Points on a hilly landscape, in no order, each with its height.
From any point a climber takes the steepest step (rise divided by distance) to one of its 2 nearest points. It stops when none of these is higher. Distance is the straight distance between rows; heights are no part of it.
fera: [ 11  30  -4 -30  15 -20  12  15  15 -33  -8 -11 -43 -29   6 -14 -10 -31
 -32   0   6  13  19  10 -16  10 -20  -3  -3  -7  44  -5  16  -7  -4 -10
  17 -16 -17 -11  -3 -19 -14]  h=334
bem: [ -2  -4 -10 -21 -26   7 -21  -5 -19 -10  39   1 -18 -21  13 -18  -4  -7
 -38  -4  -3  16   1  11 -72 -27   6   1  12 -31  -6   9  -2 -10  10  11
 -11  -6 -12  23   9 -29   1]  h=617
notom: [  7  24   1  -1  13  -5 -14   6  28 -12   2 -10 -10  -1  25 -20 -37  -2
 -36  19  16  -4  10 -15 -18 -14 -20  -2   9  -4  15  -2  45   7 -12  33
  45  -8 -16   8  17  38  20]  h=492
buziz: [ 25   2   5   6   1  -6 -13   4   1  -5   4   2   7  -4  10  -5 -17  17
  -7  20   5 -11  13 -11 -16 -16   3  -5  -5 -10  -3   4  28  19  14  17
  42  -8   9  -1  13  18  21]  h=425
Bepa: [ 11  30   4  -2  30  -5   1 -16  36 -17 -10  -1   8   6  -1  34 -16  10
  19  20  27  -8 -10   2  40   1 -12   1 -45   4   6 -14   7  18   7  -6
  29 -21  -4 -43  26   9   4]  h=241
bir: [  8 -15 -10  -6 -38   5   2  18 -35  23   6  11  -4 -12  -9  -4  14 -21
 -11 -16 -32 -13  -2  -5 -25  19   0 -22  14  20 -11   7  -1  -6  34  13
 -18   9 -17  17 -20 -39   5]  h=685
Gudub: [ -3  14  37  10  38  18   7 -24 -10   7 -10 -17  -8 -19 -15 -18  -9  27
  14  19  -3   1   8 -46 -16 -17  -7 -20  19 -23  34   8   6  11  -7  -5
 -10 -29  20  -9  10  14  17]  h=297
pebev: [ 14  25  20   0  26  -1 -18   3  38  -4  -8 -13 -26   3   5 -14 -35  11
 -22  22  33 -23   5 -38  -7  -1 -17   2   4 -20  29  -1  51  16 -12  25
  39 -27  -6   7  19  31  40]  h=546
gibu: [ 11  -4   4   6   5   8  -7  18 -32  36   0   7  28  16  -4   6   4  -2
   9  16 -22 -30  -8 -32  -5  -4  -8 -20  20  12 -21   3   3   7  30  21
 -20   6 -17   5  -5  -1  12]  h=566
liso: [  1  13  -4  -5 -26 -18  15   3  16 -27   6 -16 -26   1  15  -2 -16 -14
 -16 -26   5  -6  18  19   8  10  15 -11  -7   3  -1  -2 -18   5 -15   2
  31  11   2 -21  -9 -26  -6]  h=335
Leru: [ 46  21   9  -5  -7  -9   3   3   5   4 -36   5  -7  -1   3  17 -18 -32
  25  -1  -2 -30  11 -12  46  16   4   6  -2  22   3  11  10  16 -19  13
  10 -29   2 -10 -15 -17  -2]  h=67
dut: [  5 -29 -30 -12 -12  -7 -19  12 -14   1  15  22  -2 -11 -14  -4  19  -3
  -3  -8 -16  13   0  22 -28  16  13  16  -9  -9  -7 -14  -9 -24  28 -18
 -22   2  -1  26  -4 -18 -15]  h=401
Puz: [  4 -11 -17   0  -3 -21  13  37  34 -14 -14 -12 -11   1   4 -14  -5  -4
 -22   4  -6  16  20   5   6  20   2   1 -16   6  21  -1  23  -5   4 -15
  33  14  11   8 -21  20   5]  h=382
daru: [ 18  -3  -2  14   1  -7  12 -15 -15   4 -10   6  36 -11   9  16   4  -3
  39  -9 -20  -9   0  12  30 -13  20 -19  -1   4  12 -16 -43   9   8 -10
  13  22   2 -17  -4   2 -32]  h=551
taso: [-21  21 -17   4  43  -1   2   3  -2 -14   9 -12   6   1  10 -17   9 -21
  -7   4   0  10 -15  -5 -14 -12 -37  -2  30   3  21 -17  -7 -27   4  -5
 -33   5 -48  -4  22  29 -18]  h=321
fiko: [ 17 -19   1  -6 -33  15  -9 -15 -45   7  16  27   4  -2   3   5  21 -29
  17 -24  -8   3 -20  16 -22 -18  -1  -3  33  -3 -33  24 -24 -10 -11  11
 -37  -6  -5   2  -1 -34 -15]  h=412
Gumus: [  2   9   4  11  25  -6  -4 -11  25  -7  -1  -8   9  11   9  20 -17  17
   9   6  22 -17  -1  -3  25  -3  10   1 -31  -4 -12 -22 -20  21   5  -5
  26   9   4 -37  15  14   2]  h=223
tofi: [ 24  -4   2   5   6 -15   2  17  34  -5 -22  -4   0   8  -8  23 -11  21
  13  19  12 -17  13  -6  34  15  18   3 -43   4   4  -3  18  17  13 -17
  36  -3  25 -17 -13   6  18]  h=507
ruga: [ -8  23  -3  11  30  -3 -21  10  18   6   4  -6   5  17  21 -11 -23  -3
 -24  19  14 -15  -8 -25  -6  -8 -21   6   7   5   1 -19  23   4  -5  28
  20  13 -28   1  25  42  14]  h=450
Nud: [ -5   1   3   3   4  -6  -9  26  49  -5 -17 -17   6  31   1  24  -6  24
   7  30  24 -24  -8 -11  49   6  15  15 -48  14  -5   6  35  12  -3 -16
  22   2  16 -10 -10  18  36]  h=549
sube: [ 24  -4   1   7 -16  -2   0  -6 -27  -8   6   5  19  -3  17  -9  18 -22
  26 -13 -12  -1  -9  14  -3 -22   2  -6  34   0  -5  13 -11  -9 -10   9
 -17  -2  -8   7   3  -6 -17]  h=445
rekup: [ 15  26 -10 -16  -9  -9  18  22   5  -8 -22 -10  -9   8   4   1   2 -44
  -5   3  -5 -10  -4   2  24  10 -34  12   9  38   7  13  30 -12 -11  17
 -15 -17 -42 -13  -7  -6 -11]  h=434
raz: [ 40  -7   9  -9  12   3 -21 -15 -31  13  -3  18  -5 -19  -4 -13  17 -11
  28   1  -9   3   1 -12 -27 -24   4   8  35 -34  -2  16  -9   0 -28  -2
 -24 -34  13  11   3 -16 -19]  h=101
gipod: [ 17  -9   6  12   3  -1   9 -15 -21  -8   1  -2  11 -11   2  17  14  16
  31 -15  -8  -3  -5  19   5  -7  25 -21 -22  -4   2 -14 -32  11  31 -15
   2  10  10 -30   8 -26 -14]  h=615
vogir: [-42 -19   5  26 -39  29  22 -13  -3  18   6  -2  39  25  10  14  21  20
   9   0  -4   4 -22  11  36  -8   1 -18 -21  37 -24  14  -4  -5  12   7
 -13  28 -12  15 -18  16  21]  h=400
mogev: [-21 -24 -21   1 -20   3 -17  23  16  27   4  11   5  19  -9   8  -2  22
 -30  12  -1   8   0  -4  -6  23   5  16 -34  17 -26   1  24  -1  22   5
   8  24   6  23  -9  12  25]  h=343
retom: [ -5 -17  -5   8 -39  -6  25  14 -12  -3  -9  -6  -6  -9  -3  -2  17   0
   5 -22 -25   8   1  20   6  22  14 -22  -6  24  16   4  -4  -4  23 -11
   1  23   2   8 -27 -25  -1]  h=491
vofa: [ 11 -10  -1   9 -10  -8  -3   2  21  -9 -10   2  16   7   6   3  -8  19
   7  11   6   6   9   7  16  -1   8  11 -18  -1  -4   5  23  10  -2   1
  34   1  25   6  -2  24   9]  h=463
zok: [-10   0 -16 -16  13 -21  10  45  34 -11  -2 -17 -30  15  -5  -3  -5  -9
 -36   7   9  -7   6   0   3  29  -3   7 -23   3   8 -17  21  -8  12 -15
  15  17 -12  -4 -15  -2   8]  h=408
Vakof: [-31 -14 -14 -11  11  -2 -12 -11  15  16   1  22 -11   5 -31  21  -4  14
 -11  -3   9   5  10   8  12  29   9  37 -30 -13 -16 -25 -31  -4 -13 -19
  -1   5  13   1  -4  -2 -21]  h=159
zito: [ 14  -9 -11 -27 -14  -2 -18   4 -16  -2  13  18 -26 -18 -15  -9  16 -14
 -10  -7  -1  19   0  22 -36   3   6  23   8 -22   2   5  -2 -17  -5  -8
 -25 -19   8  19  -5 -35 -14]  h=436
lopid: [ 23 -13   6  -3  24   7 -26  -9 -14  22  -7  23  12   2 -13  -9  23  -3
  28  15   4   1 -10 -14  -9 -21 -14  21  35 -27  -7  11   3  -8 -21   6
 -30 -33   7  23   6  17 -10]  h=111
Mil: [-10  -5  -3   1 -34   7  16  12  -8  17 -10   5   8   5 -14   8   3   4
  -1   0 -21   1   7  -4  18  23   2  -6 -13  33  -2  14  19   4  13   5
   0   5   8  14 -24  -8  15]  h=543
nin: [  3  -7  -5   0 -40   8  -9  -4  -3   8  -2  20  16  -4   9  -9 -25  -5
 -18   9 -19  17  16   2 -10  -2  -8   6  15  15  -8  32  36   3 -14  38
  27  -7  12  34  -1  25   9]  h=237
Peg: [-24 -24 -25   9 -15  -4 -13  -9  -8  10  10   8  -9 -29   0  -7 -17  18
 -32 -13 -24  29  31  -8 -44   8  16   0  -6 -14  -2  -7 -25   2   8  -5
  25  17  10  17  -5   7  -3]  h=171
riko: [ -6  17  -6  -8  29 -14  10  36  34   4 -15 -18  -9  22 -11   7  -3  -7
  -7  15  11 -21  -1 -17  34  22  -7   5 -18  14   9 -14  13   4  -1 -11
   0   9 -19 -13 -12   8   5]  h=437
vuriv: [-53  10  10   8  40  18   1 -28  -6  14  12 -11   0  12  -7   7  -9  19
 -12  -9  11 -11 -10 -16  -4   0  -2  -2  -4  -8  -8 -29 -52   1  -6 -10
 -27  21 -17 -24  16   5  -7]  h=540
fik: [  1   8  -7  -2  17  -6  24   4  17 -19 -11  -4  14  -1  -5  21  16   2
  21  11   3  15  -9  23  31   5 -10  -4 -32  15  22 -16  11  -6  19 -26
   5   2  -7 -24   7   4 -14]  h=282
gudid: [-37  -4   4   8   9   9  25 -17  -3 -24  -3 -23 -26 -29  -8 -20   9  18
 -10 -15 -14  44  15   6 -29  -2   0 -12  -2 -13  37  -4  -3 -15   2 -34
 -14   0  12  -7  -6  -1  -6]  h=358
Masi: [ -5  -2 -13  -6  -7  -5 -10  19   6  -3  17  -4  -2   5  14 -18  -4  -3
 -28  10   3   6   2   6 -23  -2  -9   9   5   3  -6   1  29  -9  11  18
   4   8 -11  19   8  13  10]  h=506
Tinin: [-10  13   8  -8  -3  14   4 -20  -1  11  -8  12 -10   0 -17   0  -7 -14
   0  -6   3  10   5  -3  12  11 -18  24  12   8  -3  18   0   0 -36  13
 -24 -26   6   5  -3  -2  -6]  h=393
rak: [-11  -2   8  -4 -40  14  -3 -11  21  -1  -8   8  15  22   6  -1 -19   1
  -1  11   5  14   5   5  20  -6  -7  18  13  20 -19  43  44  -2 -37  32
  17 -13  18  32  -1  25  20]  h=257
zif: [ -6  29  -5  -2  -6  -3  16  10   6 -18   2 -17   0   6  16 -10  -8 -22
 -18   6  -2   3  -3   5   3  -3 -29  -5  10  23   7   7  29  -9   2  23
   1  -5 -30  -6  15  10   3]  h=466
renid: [-21 -18  -6   1 -24  18 -26   1   9  19  26  17  10  26   3   6  -8  18
 -26  11  14   5 -15   0 -22  -9   1  11 -10   4 -43   9  34   4  15  25
  10  19   4  21  14  12  35]  h=320
Vuze: [-45  -8  -7  14  42  -2 -10  -9  19   1   9 -15  -1  15   2   3   0  19
 -12  -7  17  -1  -6  -1   3   3   7   7 -15 -11  -2 -46 -39  -7  -5 -26
  -2  35 -10 -19  11  22 -14]  h=607
lel: [-19  11 -12  -1  32  -3  18 -15   8 -33   5  -9   2 -10   6   1  14 -16
  12 -14   3  25  -2  30   8  -5  -8   1   3  -4  21 -26 -27 -27  -5 -33
 -13   9 -21 -21  16   5 -37]  h=419
giv: [-20 -27  -4  14 -10  12   1 -13  -4  13  -2   6   3 -23 -12 -15   0  28
  -5  -2 -17  37  20 -10 -25  -1  12  -4   2 -16   7   8  -3   2   0 -16
   6   7  35  21 -18  17   4]  h=152
Lika: [  6   9  -6   7  27  -2   8   7 -14 -11  -2  -7  19  -4  10 -16  17 -12
  20   9 -12  10 -10   3  -4 -18 -18 -14  26   3  21  -9   9 -19  17 -10
 -28   0 -22   4   9  19 -12]  h=303
nese: [-17  17  16   3  16  12   7  -2  -1  12   6 -12   0  25  -8   4  -3   8
  -2   7  11 -24 -10 -20  12   1  -7  -7   1  10 -11   0   1   8   5   9
 -21   0  -8 -13   4  -3  21]  h=606
Temo: [  5  18  10 -14  24  -8  -8  23  31   4  -4 -13 -21  26 -16   1   5   5
  -2  21  28 -27 -15 -20  21  13 -11  21 -10  -6   2   2  30   6  -8   4
  -4 -13  -3   4   2   2  21]  h=472
Nepa: [  2 -21 -23  -7 -11  -5 -17  20  -3  24   3  24  15   6 -17  10  13   8
  -4  15 -12   4  -5   7  -4  22   3  23 -19   9 -16  -9  12 -12  30  -3
 -10   5   2  27  -4   2  -3]  h=370
sobo: [ 10   2   1 -24   6 -12   2  32  16  -2  -5  -3 -28  17 -21  -3  27 -13
   1  11  17  -9 -13   8  11  18 -10  27  -1  -3   1  10  29 -12  -8  -5
 -27 -18   1  11 -12 -19   2]  h=513
siteg: [ 15   1  -5  10 -37   1   3 -21 -38 -25  11  15  14 -29  22  -7   3 -23
  14 -20 -22  24  -1  36 -18 -18   4  -9   9  10   8  11  -4  -1   2  11
   6  -2   1   6  19 -12 -19]  h=490
zuri: [ 31   7  -2  -6 -24 -18   7  25 -27 -15  -2 -10 -11 -19  20 -20   7 -31
  -7 -17 -23  -7  12   5 -19  -4   9 -29  21   2  23   5  -4  -5   8   0
   9   8  -8   4 -18 -27 -12]  h=397
Mib: [-13   2  34  17  29  25  10 -18 -18   9  -2 -10  19   0  -9 -13  14  23
  28  16  -2   4  -9 -22  -5 -31 -14 -19  26 -10  16   8   8  -2   0  -5
 -29 -13  11   1   6  25  10]  h=272
Pem: [-18  24  -8 -18  35  -9   6 -22  12 -30  -5   2 -30 -25  -8   3  -1 -16
 -11  -8   7  24   8  13  -7  13 -21  16  -3 -14  29 -25 -19 -13 -15 -19
  -1 -14 -20 -16  25  -6 -32]  h=464
rem: [ 18   6 -11  17  26 -13   3 -10   8   3 -16   3  30 -13  18   9 -16  -6
  21   0  -8 -10  14  -8  25  -6   8 -20  -3   0   9 -24 -34  10   2  -1
  37  17  -4 -22   2  28 -26]  h=493
Paf: [  2   2  -8 -13  18   4 -26 -16   2  13   1  26   1  -6 -16  -3   9  -5
   0  12   8  18 -11   3  -9  -3 -29  45  15 -15   4   7  12 -10 -20  17
 -24 -32  -9  26  27  20 -17]  h=124
tasu: [  4  -9  -2   3 -64 -14   7   4  13 -23   5  -5   8  11  18   9  -2  -2
   5 -17   7  -4  -2  26  24   4  22   3 -10  19 -23  29   8  10 -12  18
  35  14  17   5  -5 -13  14]  h=295
disi: [ 10  21   1 -11  -8   0   4  -9   3  -2 -19   1 -14   4   2   6  -8 -36
   3 -11   8 -10  -5  -1  28   5 -32  31  21  23  -9  25  14  -5 -41  27
 -22 -35 -25 -10  -1  -6 -15]  h=405
dimi: [ 44  -5  11  -9   2 -10 -10  -4 -10 -10  -8  13   0 -18   6 -15  12 -11
  23  -1   3   0   9   7  -4 -14  14   8  13 -24   7  10   9   6 -25   2
   6 -25  23  10  -1 -11 -13]  h=90
Ruli: [ 11  -2  -9  -7  12 -12   7  21   0  -7 -12  -2 -15 -23  -9 -16   5   2
  -8   7 -14  19  18   2 -14   9   0  -2  -7  -8  35  -4  23  -7  14 -20
   6  -4  11   9 -13   3  -4]  h=352
Sovir: [ 17 -21   7  26 -40 -11   0   3 -13  -5   1 -10   7 -13  14  -3  -1  22
   4 -14 -13  -6  10  -7 -17  -9  31 -36   7  -7  -8  18 -11  24  19   4
  49  19  30   4 -16  -9  27]  h=447
Kiza: [ 12  24  10 -11  22   2 -20 -16  27   1  -5   6 -22 -14 -10  -2 -25   5
 -16  16  23  -5   2 -17  -6   4 -26  22  -4 -19  23   5  34  13 -17  29
  22 -42  -6  11  32  25  12]  h=629
Zarep: [-15   0  28  17  11  22  14 -19  -4   2  -6 -12  27  25   4 -12  13  10
  34   9  20  -2 -11  -7  22 -35 -10  -4  38  -3  -6  19  10  -6 -35   6
 -24  -9  12   7  -5  32   7]  h=254
litor: [-18 -22 -29  -3 -38 -12   1  11   5  -5  -4   3 -10 -22   3 -14 -15   2
 -34 -14 -25  38  27  15 -22  22   6   8   0   3  18   9  -2 -12   0  -2
  29  20  15  31 -20  10  -8]  h=193
noso: [-48   0  -6  24 -19  19  20  -6   2   7   3 -11  35  26  21  -1   5  -1
  -9  -1  -5   9 -11   7  27  -6 -15  -4   2  36 -12   0  -1 -14  -6  15
 -11  33 -25  12  -3  39   4]  h=375
tobu: [-30  13  12   1  -7   9  13 -20  31 -16   1 -10 -18  14 -13  24 -16  22
  -2  -5  28   7   0  14  32  16   5  22 -38   6  -7   8   1  13 -16 -10
   3 -16  24 -22   2 -10  19]  h=190
kul: [  4  -8  -3  26  10  -8 -18  -7  -6   4  10  -8   5  -5  18   7 -24  27
 -21  -2  -2 -15  14 -20 -27  -9  18 -21 -20 -13 -17 -19 -20  27  29   7
  42  22   4 -25  15  14  14]  h=410
sig: [ 12 -12 -10  10 -52 -14  10  10 -34  -6  -3  -6 -11 -33  12 -15   6  -8
  -4 -29 -36   9   7  10 -25   9  18 -38  12  13  27  10 -14   2  18   2
  26  24   4  15 -21 -29   2]  h=440
gera: [-19  16  21  -6  18  20  11 -34 -19  10  -4   6 -13  -5 -28  15  -2  -1
   7 -12   5   0  -4  -6  12  12 -15  13   5   1   3   2 -29   5 -24  -3
 -43 -27  -1 -20   8 -23 -15]  h=432
fot: [-10 -20 -14   5 -55   2   3  -5  -4  -6   5  11  10  -9   9  -8  -8   1
 -20 -14 -17  35  11  26 -16   7   4   5  -2  12  -8  25  14  -4   5  18
  25  13  14  27  -3   9   2]  h=215
toma: [-33 -28  22  16 -13  38  10 -23 -17  34  11  14  37  20  -8  13  22  27
  21   5   2   7 -23   2  21 -19  -4 -20  -2   6 -24   8 -16  -2   6  -6
 -35  11  11  15 -13  14  17]  h=430
Fike: [ 67   9  14 -14  -1 -13 -11   1   0  -4 -33  12 -10 -16   8  -2  -3 -26
  27  -2   7 -17  12   1  21  -3   1  10   3  -9  17  11  28  12 -29  14
  17 -41  13   5  -4 -15 -10]  h=79
suv: [ 21  -9  18   5   5   9 -10   5 -30  16  12   6  13   4  -3  -4   5  13
   9   9  -8 -23  -2 -24 -23 -14  14 -26  12 -10 -22   7   4  15  28   9
  -2   1   7   2   7 -18  19]  h=525
zof: [ 14 -15   7   7  -6  -6  -3   9 -17   4   7 -10  -2 -10   4 -15   6  11
   3 -10 -14 -13   9 -13 -24 -10  31 -32  10 -19  -7   3 -20   9  11  -7
  12  18  16  -1 -16 -22   8]  h=486
Zegu: [ 39  -2 -21 -12   5 -26  -9  30  -9 -15   2   1  -6 -11  16 -15  17 -30
   7  -4 -11  -9   1  14 -13  -5   3  -1  18 -10  11 -12  -8 -21   8 -12
  -6  -3 -18   7  -7 -11 -23]  h=367
nagiz: [  8  -8  -3 -16  -5  14 -29  -9 -11  34  19  33  13  22 -21  32   2  -2
   4   7  10 -27 -16 -10   7   7   2  18 -13  -2 -56  -3 -27  13   3  19
 -18  -4   1  -8  13 -22   2]  h=459
vokun: [-23 -24  14   2  14  29   8 -14 -25  43   1   9  24  14 -21   8  30  13
  22  -2  -4   1 -21  -8  10  -5  -2  -9  18  -4 -10  -1 -41 -11   2 -20
 -60   7   4   5 -19  -4  -9]  h=465
Bot: [  3  17  13   1  43  -3   9  -3  33 -18 -10 -12  -4  -2 -11  14   2  22
  16  23  23   8  -9   0  20  -1 -17  -5 -29  -8  31 -11  16   8  13 -25
  12 -17   7 -30  20  21   4]  h=261
raf: [-28  12  17   8  21  20   8 -37 -12  20   2   1   5   8  -7  15 -24   8
   5  -7   1 -20   5 -25  19   2  -1  -4   3   0 -12  -9 -58  16 -23   1
 -21  -4  -2 -23   3  -1  -8]  h=483
vobi: [-22  -5 -13 -14  13   3 -21 -20  21  19  -3  31   0   2 -22  14  -9   4
 -15  11  13  18   1   2   9  21 -19  53 -16  -7  -7 -11  -8  -5 -21   7
  -7 -12   0  20  17  26 -19]  h=141
pebog: [-38  18  -8  16  19   8  14  -9   3  -3   7 -13  17  11  19 -16  -9 -15
 -17   1   1  13  -3  -2   4 -10 -25   1  17  15   3 -13  -9 -14 -12  10
 -13  24 -34  -1  15  39  -9]  h=347
meda: [-10 -22  -9  -2 -35  14   2  21 -14  29   6  16   3   2 -12 -11  10  -2
 -15  -3 -21  12   4  -9 -18  15  -1 -12  13  17 -16  20  19  -5  18  14
 -11  12   8  35 -25  -6  19]  h=604
neset: [-28  -2  11   8   3  11  -3  15  28  23  -8 -12   9  37  -8  13  -8  22
   0  20  21 -17 -14 -23  37   7   3  12 -22  14 -16   1  18   8 -12  -8
  -5  13  15   4 -18  21  35]  h=603
nugi: [ 10 -10 -15  -2 -15   0   4  17 -33  34  -4  12  19   7  -4   7   6 -26
   4  -7 -27 -25  -6 -16  -3  11 -11  -7  27  25 -23   3 -16  -6  15  20
 -30   7 -29   1 -18 -14 -11]  h=613
Bobe: [-18 -18  -2  21  14  -2   3 -17   3  -7  11  -9  12   6   5   8   9  22
  13 -16   1   1  -3  17   7  -8  25 -12 -17 -14  -8 -30 -49  -4   9 -25
   1  26   5 -22   4  -1 -17]  h=689
Vepu: [ -7   5  19   5  20   9  11 -14  -4 -16  -2 -22 -24 -30  -8 -28  -1  28
  -7   9  -8  27  15 -20 -38 -16   0 -12   6 -25  35   8  17   2  -1 -18
  -2 -18  23  -3   1   1  12]  h=327
turaf: [-21   6 -24   6  40  -6 -12  -5  -4  -4  11   4  13  -8   5   6   2   1
  -8   9  -6   4 -10  -1 -15  -3 -12  -2  -9  -4   8 -44 -23 -15  35 -14
  -9  19 -37  -8  28  26 -21]  h=484
lin: [  4  21  -6 -18  24  -7  -6 -21  18  -4 -11  13 -27 -24 -15   3 -21  -8
 -18  -1  10  14  13   0   0  15 -20  29 -12 -15  24  -6   6   2 -21   9
  12 -32  -7   6  22   7 -15]  h=536
baz: [  9   2   5   0   0   5  -7 -10 -12  23   0  14  31  21  -4  35   1   3
  22  13   3 -33 -17  -3  37  -2   2   7 -19  16 -27  -8 -19  14   9  11
 -15  -5 -11 -15   6  -8  -6]  h=501
zadot: [ -1 -10   3 -14 -65   3   2   7  18 -11   8   5   6  27  15   0   0 -14
  -2 -11  15   4  -7  21  21  -6  15  15  18  16 -40  47  23  -1 -40  25
  16   5  17  27 -13  -6  18]  h=277
vek: [ 13 -15  -7 -21 -19  15 -19  -8 -22  23  17  33  -3  14 -21  26  17 -22
   9 -10   8 -14 -23   3  -7  -1  -5  20  15  -1 -54   9 -24  -5  -7  16
 -38 -12 -11  -9   8 -38 -10]  h=428
gosal: [-11 -19 -16 -11 -13   4 -21  20  -3   8  28  -5 -13  -4  13 -29  -3   0
 -41   2   0  11   2  -5 -62 -13   5  -5  23 -22 -10   1  12 -15  13   5
  -9  19  -6  36 -10  -3  21]  h=555
zoti: [  9  -7   4  16 -37  -5  -1   4  -9 -13   6  -6   4  -7  18   0 -19  18
 -19   0  -5   0  16  -1 -26 -13  12 -23  -7   3 -14  19  27  22  23  22
  49   4  19   4  -1   1  30]  h=411
Rufov: [ 15  -3  20  11 -25   4  15   3 -13  16 -16   0  13   3  -7   9 -12   6
  26  -6 -15 -25   7 -20  29   9  28 -25  14  14  -5  20 -13  22  -5   4
  10   6  30   0 -30 -13  14]  h=47
rade: [  6   5   5  15  43  -5 -19  -1   6   5   5 -17  -9  -9  14 -13 -23  26
 -19  11   5 -15  12 -41 -34 -13  13 -15  -1 -25   6 -23  -7  16   4  -4
  32  11   1 -15  12  25  15]  h=380
minu: [ 14   2   7   6  10  -3  14  20 -13 -18  -9 -14   5 -16   7 -31  20  -3
  15  10 -20  14   5   4 -15 -17  -6 -20  24  -3  35   6  35 -14  16 -12
  -7  -7   7  12  -8  10   5]  h=325
dabo: [-26   9   0 -14   4   4 -10 -12  35   9   3   8 -23  19 -25  28 -24  14
 -12  -1  33 -11   3  -5  28  34  10  37 -32   0 -24  -6 -17  12 -25  -7
   2 -10  14  -9  -2 -13   9]  h=175
fekog: [ 43  -2  -4 -19  13 -18 -15  13 -13 -32   9  -2 -15 -19  15 -20  27 -16
  18  -4   1   5  -7  19 -31 -22  13   3  12 -33  23  -7  -1 -17   3 -25
 -18 -18   1   7   8 -26 -19]  h=344
lop: [ 14  -3   6   0 -54 -20  12  11   2 -30  10 -17 -11   7  23 -13   4 -14
   2 -30   9 -12   0  28   8  -5  29 -16  14   0 -11  18 -16   5 -19  12
  29  19  13  -2 -16 -32   2]  h=314
talo: [ 12  26  -6 -16   6 -19  22  16   6 -31  -5 -14 -23 -17  13  -8  -7 -40
 -14 -16  -4   2  14  17   2   8  -7 -22   8  11  24 -13  -7  -7  -5 -11
  19   7 -22 -28  -3 -24 -21]  h=361
Nis: [  9  -1  -5 -30   5 -18   1  27   4 -12   2   0 -41  -6 -19 -11  15 -18
 -19  -1   6   5   5  19 -18  23  -7  27  -3 -14  21  -6  11 -19   0 -18
 -21 -19  -4  11 -12 -31 -14]  h=475
zef: [ 17  -7  -7  -5  13 -17  12  12   7 -30  -5  -2  -8 -12  -3  15  26   0
  24 -10  -1  14  -8  42   4  11  12 -10 -29  -1  23 -21  -2 -10  31 -44
   3   3   9 -26   1 -26 -23]  h=301
riban: [ 33  11  13   4 -34  -7  17   2 -15  -3 -24   0  -8  -9   2  12 -17 -17
  26 -20 -12 -18  10   1  31  17  24 -15  -1  24  10  17  -5  23 -16   3
  19   0  22 -15 -23 -36   1]  h=56
Nuki: [ -6   5 -15  20   7  -8   2  -8  -3   3   3  -4  15  -6  17  10 -25   2
 -10 -10 -13 -14  14  -6   5   2  16 -23  -9   6 -10 -24 -45  13  15   7
  35  30 -14 -25   8  13 -15]  h=446
teram: [ 27  -3  12  -2   7  -5   8  -3 -17 -31  -2 -10 -14 -28   5 -10  30   1
  33 -14  -7  17  -7  32 -17 -14  18 -18  -8 -14  30  -9   6  -7  17 -38
 -13  -6  18 -16   7 -31 -15]  h=319
tugam: [-23   0  16  12 -14  13  24  -8   3  -5   7 -16  13  27  12 -15  12  -1
  11 -15  12  -1  -8   4  20 -18   7 -12  31   7 -21  19  -7  -6 -31   5
 -20  18   5   7 -16   9   8]  h=240
nafa: [ 12 -13  18  -6  10  15   4 -10 -27  35 -14   9  11  19 -18  15  19  -6
  35 -10   0 -22 -19 -13  24  -5   1  -1  31   1 -23  14 -35   0 -18  -6
 -54 -11   2 -15 -21 -23 -18]  h=504
vad: [ -3   6  -1  15  42   2 -23  -2  -2  15   8  -2  12   4  10 -13  -9  14
  -5  18   4 -11  -8 -31 -22 -17  -7  -1   8 -16  -2 -25  -2   7   7  10
   3  15 -14   0  25  36   7]  h=413
gikuv: [-10  -3 -17   2  35 -13 -13  11  23   1   1   0   5   9  -2   6   1  11
  -9  14  14   4  -6   4   5  11  -5  19 -26  -7   3 -33  -4  -6  12 -17
  10  17  -9  -5  14  27 -11]  h=539
vuget: [-11  11  27  -1  -1  19  -3  11  11  20   0 -13   0  39  -8  13  -7  11
  10  17  22 -38 -15 -38  25  -2   6  -8  10  10 -32  22  22  13  -9   4
 -18  -7   9  -2 -11  -6  49]  h=667
patup: [-37   9  -4   4  18   3  37  -6   2 -38  -2 -21 -17 -16  -1 -12  17 -11
  -3 -19 -13  37   2  23  -9   5 -10 -23   5   7  38 -15  -8 -28   8 -41
 -21  11 -17 -12  -3  -8 -19]  h=387
dipo: [ 10   2   1  -7 -31   3  -7 -15 -18 -16  22   8  -9 -24  16  -8 -10  -6
 -17 -10  -7  18   9  22 -38 -20   6   2   6 -15  -3  20   8   2  -5  18
   9 -10   7   8  12 -18  -3]  h=552
rit: [  7  -8   0  -3  11   9  -3  -9 -33  28   3  18  21  10 -16  24  20  -9
  22   2  -8 -20 -21  -1  10   1  -8   6   2   9 -20 -13 -36  -3  18   1
 -46  -6 -21 -13   6 -19 -23]  h=550
zavog: [-16   7  17   0  21   4   1 -20  11  -5  10  -5  -7   7 -19  18  -2  30
   4   2  24  -3  -5   3  11   7   5  14 -31 -16  -7 -14 -17  16   7 -13
  -3 -12  15 -27  18  -7   4]  h=206

For each start below, name the point where the climber stops.
riban | bir
Gudub | Kiza
Lika | sobo
Vakof | bir
litor | talo
taso | rit

Call two points neighbours if one is among the 2 nearest of the other. Go from one point of each pair to the other, from neighbour to neighbour, staying as high as possible. Name the lowest point that can't be avoided.
bem, Bobe | Tinin
rit, Kiza | rade
bir, vuget | zoti
rit, bem | fiko
